Points, in no order, along strands that fork, close into loops and pass close to each other.
In the rows, zero is written as 128.
Two points are linked if the straight distance between their rows is under 34.9. Some points are linked to none.
tepa: [116 126 112 106  93 128 129 187]
Deg: [186 119 121 125 190 117 151 126]
goko: [153  55 158  84  93 152 186 141]
Zegi: [103 195 130 112 134 133 130 115]
nuse: [131 130 138 162 144 144 125 170]
zekuv: [ 78 181 105 135 101 158 111 152]
baneb: [126 136 123 124 125 129 134 185]
zusi: [133 111 120  74  97 106 149 150]
Zesug: [ 70 175  86 133 101 150 109 146]
boka: [151 136 172 153 169 109 122  92]
Mipi: [ 94 184 144 138 122 142 120 127]
rimiz: [125 135 169 169 147 131 118 128]
fis: [162 100 110 128 150 122 143 178]
fop: [ 94 137  80  92  89 121 121 131]
nozu: [ 78 132  68  92 119  99 125  93]
Fev: [138 133 120 114 132 117 140 181]
sazuv: [102 119  87  70  98 111 140  97]
bitom: [ 95  91  98  81 109 131 163  61]
pas: [193 110 129 154 110 126  75  76]
Mes: [ 94 177 104 114 118 139 125 147]
lebu: [151 117 118 122 148 117 143 176]
baza: [134 165 117  79 134  99 149 134]
mokal: [140 132 161 173 152 128 115 115]
lele: [129 123 146 180 140 151 116 163]
nalud: [111 169 100  87 117 114 136 131]
kosoz: [172 126 125 123 183 110 153 137]
falu: [151  91 119 101 122 108 144 178]
Libi: [180 119 149 155 173 122 124  76]
gonov: [170  86 104 121 145 118 141 173]
Lutom: [160 107 147 179 143 133  94  93]
vik: [146  61 138  90  95 117 156 165]
zev: [185 109 127 160 107 116  62  76]
Luva: [203 112 109 141 171 155 132 104]
Fofar: [ 92 148  74  82 112 103 128 105]
tonuk: [121  94 122  74  74 134 156 119]
vaz: [128 163 120  93 138 114 146 146]
davop: [ 91  81 102  89  96 162 162  78]
sula: [111 118 160 196 122 153  95 150]
rupa: [151  78 126  94 109 106 154 173]
pori: [ 95 128 165 192 110 155  99 163]
vir: [109  88 117  75  77 146 162  99]
solu: [ 93 194 131 126 126 139 122 120]
peve: [158 129 127  94 155 100 155 155]
duveg: [150 116 159 173 153 131 109 103]
sudi: [203 112 126 153 149 156 113  75]
fime: [125 178 168 133 156 120 139 112]
fede: [109 129 178 182 119 118  88 122]
Rad: [ 72  91  87  96  95 123 134  87]
pufas: [104 139 154 182 118 159 111 175]
zalus: [ 77  76  97  99  91 150 155  81]
Nes: [161 115 121 143 166 133 137 157]
Sud: [185 107 135 161 134 129  86  70]
vezem: [115 145 173 166 136 135 115 133]
doni: [112 140 129 152 119 150 120 190]
losub: [ 85 163 166 173 100 151 102 152]
Nepe: [ 89 152 177 177 105 139  97 140]
rifo: [103 162 166 161 126 141 115 146]
sevu: [206 113 116 146 158 159 125  89]
sevi: [109 136 141 168 120 159 116 188]
roz: [ 77 164  76 114 109 135 109 136]
rabaz: [138 161 172 139 164 117 138 110]
Sifin: [196 110 113 133 191 131 147 118]
zesu: [ 66  75  95 105 106 133 149  77]
miv: [165  69 108 112 132 115 143 177]
soni: [173 117 143 153 174 137 127  97]
votik: [ 98 160 146 154 121 150 121 164]
dogun: [154 122 167 164 159 100 107  81]
Lig: [151 101 145 181 132 114  77  93]
pofos: [109 157  88  75 118 108 136 111]
buzuz: [115 164  91  69 129  99 140 104]
Rerot: [138 111 161 185 136 108  79 103]
tisik: [ 93 146 184 179 107 122  90 131]
kuni: [159 133 125 111 168 104 155 154]
Mov: [139 146 173 151 163 113 127 100]
lon: [122 115 153 190 133 155 105 155]
vediz: [ 95  98  93  73 111 115 157  59]
futup: [152  57 148  88  92 127 164 160]
zag: [194 105 108 144 179 146 138 123]
nem: [ 93 111  88  81  89 120 132 105]
Nadeg: [103 108  95  69 102 105 148  72]
tesef: [177 108 143 160 145 115  94  68]
zudi: [ 80 173 125 149 100 160 109 162]
lona: [138 160 134 112 151 117 146 151]
zeki: [188 101 100 136 170 135 138 145]
tur: [129 104 121  72  80 120 149 136]
Fivu: [ 77 173 147 163 100 160 104 154]
sebif: [115 190 153 120 142 126 136 112]
Tezu: [129 165 109  67 133  96 147 120]
voka: [117 138 125 138 118 139 125 192]
Bor: [164 119 145 163 173 134 130 113]
zogu: [137 121 124  85 114 103 148 161]
vinaf: [131 152 155 146 158 127 136 141]
gaku: [ 69 110  72  97 118 100 127  86]
fuves: [ 90  94  93  84  81 131 141  95]
Nodi: [ 95 166 131 142 110 151 119 171]
lof: [116 153 103  87 111 114 133 146]
fafep: [156 123 136 156 167 135 134 138]
vug: [162 113 158 166 151 103  95  75]
Kub: [ 97 176 158 151 121 139 117 132]
pokiz: [108  83 112  78  81 167 169  91]
pud: [151 124 123  90 137  99 151 163]
kepuv: [ 89 166  85 106 107 130 120 140]
gev: [136 159 146 132 161 121 143 143]
busol: [123 116 169 186 128 118  91 116]

A fork is a point with three links, a tip a point with one. Leave the first point through the second and follow the links. Name the first fork or tip that comes.
falu, rupa => futup
fuves, nem => bitom
pufas, pori => nuse
vaz, lona => vinaf
baza, Tezu => pofos
solu, Mipi => rifo
kosoz, Deg => zag

A piece is two or more points that can be reached from each other along the links. Count, over all rows, the pieces, the separate loops (a circle has one, a figure eight two, a Y none), the forks (points with three links) and the tips (points with one).
pieces => 5
loops => 1
forks => 4
tips => 12

Name the points in between on the shortest way along the links from the first point to the second, in order.
Nepe, duveg => tisik > fede > busol > Rerot > Lig > Lutom
solu, mokal => Mipi > Kub > rifo > vezem > rimiz
futup, fis => vik > rupa > falu > miv > gonov
lona, nalud => vaz > baza > Tezu > buzuz > pofos
dogun, zev => vug > tesef > Sud > pas
